Each row is a point on a tangle of strands that fork, close into loops and nearly touch. The rows are in no order.
In the rows, zero is written as 128.
Two points are linked if the straight distance between their rows is under 98.1. Some points are linked to none.
lozib: [141 143 121 147  24 141  86  88 104 111 162 122 139 179 132 108 108 126
 109  99]
Sedag: [117 121 108 162 100  67 109  70  98 100 132 118 166 172  99 140 103 117
 114 130]
nane: [ 68  88 131 152 144  45 140 108 159 119 125  98 164 115 115 138 129 157
 161 154]
zazen: [ 92  85 118 126 107  52 154 120 193 112 151  96 141 109 104 144 159 130
 166 132]
kunon: [144 148 124 161 153 168 115  99 103  94 116 168 150 203 123 134 129 105
  58 128]
mig: [190 166 136 136 119 230  64 116 125  91 124  89 118 163 145 110 104 149
  65 118]
laru: [115 118 133  87  56  73 151 118 157 129 169 120 119 114 117 113 160 123
 150  92]
Mabuk: [101  95 100 135  84  96 172 127 198 109 141  98 153 108 136 138 177 138
 139 123]
kozep: [176 168 118  90 110 133 104 138  97 118  94 114 128 125 133 157 109 139
 165 142]
Bog: [121 136 114 145 151 173 126 142  92 124 119 117 121 106 117 106  95 122
  79 150]
vofur: [143 145 107 119 112 201 124 175 140 142 123  93 114  78 121 133 123 155
 133 146]
Lakoz: [ 86 107 129 165 142  61 137  99  99 123 152 121 121 113  82  91  97 111
 106 150]
gonar: [118 119 152 162 194  39 111  99  98 141 157 123 137 152  57 119 112 126
 151 135]
Debes: [123 139 142  97 155  62 134 123 131 146 131 161 163 137 115 149 154 151
 152 116]
voti: [144  94 128  83 148 157 142 157 146 155 101 140 124 106 153 182 144 111
 170 138]
teg: [181 163 103 103 183 127 125 173 146  79  70 154  95 146 140  97 113 132
 142 179]
deduv: [165 148 115  85 179 115 109 170 122 111  79 157 117 143 156 134 116 123
 151 168]
mumu: [158 201 172  87 102 149 115 149 101 108 114 147 102 130 147 106 134 145
 133  95]
nogi: [103  99  98 190  98 130 114  84  91 106 136 117 145 155 114 103  82  94
  70 149]
kolot: [137 134 177  93  65 170 157 138 158 143 142 136 108 110 162 108 179 134
 157  55]
funo: [114  69 147 108  61 129 178 129 226 142 155 142 127  87 121 168 138 111
 159 107]
zot: [ 62  98 120 148 124  78 160 137 227 121 166 127 118 100  87 156 149 126
 154 129]
gige: [ 67  79 150 141 192  85 128 143 157 186 123 151 124 116 146 167 134 130
 176 148]
namas: [164 163  84 147 159 147 125 154 101 120 101 102 103 119  97 156 132 126
 144 148]
Mol: [ 87  66 125 116 164 124 148 147 147 179 122 148 118 114 149 168 144 104
 164 133]
Rapad: [144 175 149 146  79 101 122  76  93 103 143 144 144 138  75 111  93 127
  98 120]
Sare: [144 145 118 110  72 145  98 105  87 130 148 140 124 175 134 127 119 110
 112  88]
Leb: [117 111 100 114 141 198 116 163 120 141 120  93 117  99 142 126 116 133
 107 144]
muk: [102 117 111 158 153 107 127 122 104 143 101  87 142 101 107 162 117 150
 165 150]
dov: [142 159 153  93  71 148 137 134 122 139 131 124 119 118 145 121 154 148
 156  77]
Tavaz: [ 85  93 141 153 162   9 122  99 119 117 167 121 135 146  92  98 115 115
 132 140]
Teko: [162 165 135 107 106 166  81 119  79 104 115 153 119 184 138 139 101 105
  97 123]
mot: [192 172 143 143 135 217  91 112 115  80 114 127 112 158 114 106  87  99
  55 153]
fik: [138  80 149  93 120 154 155 151 179 159 108 148 121  85 128 207 124 109
 185 138]
fuze: [135 109 135 103 173  74 139 132 151 170 134 158 144 136 113 176 169 127
 182 114]
vuros: [163 152 122 205 214  96 110 115  88 135  99 150 126 161 109 144 110 107
 128 163]
Sila: [134 142 178 202 238  96 129 146 125 159  89 163 122 115 146 103 109 124
 124 194]
nege: [158 145 103 133  67 184  95 121 104 140 142  83 150 107 138 111  99 169
 130 131]
dafor: [129 124 130 132 177  55  99 108  80 148 139 133 130 151  81 154 110 113
 159 128]
refes: [122 125 138 124 212 112 110 174 108 138  90 169 108 126 160 119 103 117
 133 184]
dil: [167 155  92 144 177 157 113 142  90 108 100 135 109 168 125 145 122 102
 108 142]
tep: [125  61  86 114  66 166 131 117 143 145 160  83 148 123 173  99 135 119
 120 114]
mam: [160 147 128  61 162 178 111 163 124 102 102 137 104 152 177 123 132 122
 107 123]
mudim: [100  76 105 126 168 101 136 128 100 172 131 135 112 136 140 157 146  94
 156 121]
ziso: [126  88 150  92 140  82 159 126 177 166 159 152 116 117  80 181 163 107
 189 104]
nel: [125 143 171  61 113  87 137 127 139 145 124 156 150 116 129 163 148 158
 176 106]
vimem: [145 161 147 142 112 186 115  91 114  86 125 142 149 186 140 111 125 128
  46 101]
zafer: [ 85  70  93 137 145  59 138 105 116 142 146 130 130 157 149 127 146  88
 134 119]
zaf: [110 137 145 112 181 118 117 186 164 139  97 158  98  87 122 166 107 138
 169 185]
der: [121 130 118 107  83 186 121 142 122 138 179 118 102 123 144  67 136 137
  78  92]
samed: [121 135 162 177 221  52 118 131 117 168 152 139 107 127  61 117 126 130
 147 143]
rud: [ 94  64  79 119  86 149 135 137 129 155 169  98 110 111 147  93 135 100
 112 118]
mele: [ 64 100 124 137 120  71 147 117 153 108 122 116 172 107 137 111 128 156
 117 149]
gapa: [139 151 141 125 166 100 102 119  79 121 106 166 143 145 122 139  86 114
 116 153]
luba: [151 123 168  85  86 184 169 157 185 149 128 154 104 103 145 158 174 125
 157  84]
peti: [109  94 107  93 103 141 114 116  91 148 124 117 153 135 158 130 106 120
 123 121]
zolef: [171 173 136 171 115 185 118  90  99  97 120 137 141 142  92 121  85 101
  73 154]
talo: [135 143 110 185 158 114 129  87  99 109 119 163 157 182 106 139 126 109
  83 133]
Lof: [ 49  95 134 178 158 105 146 136 126 157 142 115  77  87  95 125 112 126
 134 157]
Sopu: [161 147 130  76 163 195  85 152 113  95 115 122  95 163 161 104 105 113
  58 125]
nukot: [197 175 115 104 105 188 101 154 122 102 101  89 106 130 148 130 127 151
 148 126]
Zemi: [119 149 132 153 154 107 132 126 101 128 112 113 141  86  80 137 100 148
 137 161]
gemu: [ 47 104 130 175 152  75 152 140 179 129 159 122 102  91  77 123 135 135
 132 148]
ror: [139  69  99 120  93 160 176 135 163 160 153 116 106 105 116 145 172  96
 148  98]
num: [174 152 117 145  80 220  79 108 114 119 151  82 142 144 150 102 109 171
 102 111]
gudas: [136 146 128 146  30 134 124 119 155  97 170  93 133 132 170  61 160 153
 125  77]
gevu: [137 127 135 121  21 107 145 122 174 114 173  96 118 109 156  82 172 135
 151  86]
nifi: [ 61  89 122 165 173 114 152 126 112 133 126 137 134 121 149  96 119 125
  87 148]
miken: [133 114  94 106 156 202 129 150 130 134 122  98 121 130 154 132 156 123
  96 112]
Nodi: [ 97 144 144 103 127 138 148 131 129 116 114 149 167 121 150 108 131 161
  93 123]
big: [118 119 121 179 220 101 121 155 109 170 107 124  78 128 125 159 137 123
 171 165]
kozi: [145 163 107 121 145 130 151 149 130 135 123 130 119 120 102 158 168 140
 145 117]
sot: [170 127 164  48 122 182 144 160 145 139 118 149 104 133 181 140 167 112
 147  90]
gef: [134 145 122 157  44 101 104  74 107  94 143 116 157 161 104 112  97 131
 101 123]
dad: [176 166 122 158 212 117 135 159 135  94  71 151 106 116 123 101 102 126
 137 204]
lim: [121 157 116 149  75  94 156 108 139  88 150 110 144 128 109  89 150 150
  96 107]
vipo: [102 115 135 109 120 132 142 147 180 158 133 128 115  76  91 193 123 134
 182 133]
Ter: [140 154 162 118  98 195  87 102 114  95 134 131 132 192 171  99 132 136
  66  68]
tete: [ 79 109 144 165 197  74 133 138 144 166 125 150 135 119 119 139 140 150
 146 146]
berim: [189 191 141 154 146 153 125 106  99  81  90 144 147 126 105 128  84 114
  97 171]
boren: [140 129 111 172 203  87 106 128  76 153 109 129 105 156 117 160 120 107
 160 152]
dor: [ 52  91 124 122 129 121 145 137 141 132 123 134 158 101 153 110 122 145
 104 146]
roli: [144 151 119 218 196 121 143  92 100 116 112 151 151 148 104 128 122 104
  94 151]
gup: [113  93  95 121 103  54 127  88 115 121 144 117 155 164 130 138 136 103
 141 110]
pasav: [145 122 102 118  65 147 126 122 125 155 137  81 145  93 118 138 124 151
 165 122]
zava: [ 98 137 147 142 178  72 139 130 144 139 113 165 178 120 119 132 141 165
 126 149]
supup: [124  73 140  97  32 153 156 134 190 158 166 118 122  85 144 119 141 127
 155 107]
Vak: [129 171 134 149  65 159 135 111 130  94 147 110 146 133 140  69 132 163
  85  93]
Tukaz: [103 140 135 107  88  58 152 113 141 109 159 133 132 130 110  99 153 140
 119 102]
likuf: [104 113  93 159  95 144 124 118  97 124 147 103 133 113 115  87  97 126
  83 134]
Rodun: [157 158 141  57 162 137 125 176 134 117 100 172 108 141 168 133 138 130
 138 140]
Ruk: [122 182 173  83 124 129 142 142 117 114 120 169 139 123 145 106 136 160
 103 112]
sel: [142 154 149  66 119 121 120 142 116 129  95 135 153 112 145 159 118 156
 166 134]
Vus: [ 86 115 140 148 211 130 132 161 103 150 108 162 114 115 149 113 113 123
 103 166]
sab: [156 170 148 168 196 115 142 136 117 111  90 140 134  85  96 126  99 133
 128 188]
bur: [160  74 128  89  60 180 138 106 142 152 145  97 158 127 184 117 145 134
 146  90]
dabug: [191 187 146 111  99 211  91 156 129 112 127  92  88 121 158  95 137 160
 141  95]
lilu: [ 98  41 100 123  89 126 162 136 160 166 160 111 103  97 128 130 142  82
 148 120]
tifor: [105 128 156  95  80 141 157 139 208 147 146 147 120  80  99 180 134 143
 171 107]
neb: [189 178 148  98  96 183  67 132  99  91 108 138  96 195 163 130 119 115
 125  98]
Mifu: [133 122  88 136 182 166 128 138 110 124 106 116 138 155 153 148 151 123
 107 120]
vari: [139 141 164  80  93 194  93 119 113 123 135 123 131 162 197  99 133 138
 109  67]
Vuf: [144 125  94 121 118 132 170 133 142 150 142 121 114 123 104 155 189 117
 153  91]
tozo: [ 90 108 132 189 133  89 140  72  97 105 132 133 152 126 110  91  83  94
  79 160]
Sipas: [115 120 103 129  84 113 145 119 146 127 130  89 158 103 114 137 143 160
 149 121]

A tip is a point with one link. Name the tips that can be reached along the links from each point below, in the order of the rows.
nifi | muk, Lof, Sopu, sot, berim
boren | vofur, samed, big, bur, vari
Sare | Rapad, ziso, supup, dabug, neb

A piece is all that can be reached along the links. How many separate loops has the piece of each point below (a circle has one, a figure eight two, a Y none), and how many tips (points with one link)?
luba | loops 0, tips 5
miken | loops 0, tips 5
Sedag | loops 0, tips 5
gevu | loops 1, tips 0

A fork is a point with three links, a tip a point with one. Leave the first point through the second and follow the links. Name the first fork or tip that comes.
dor; Nodi | sot
namas; kozi | bur
zazen; Mabuk | berim
vari; Ter | boren
sot; luba | dor
tep; rud | Leb
berim; zolef | zazen
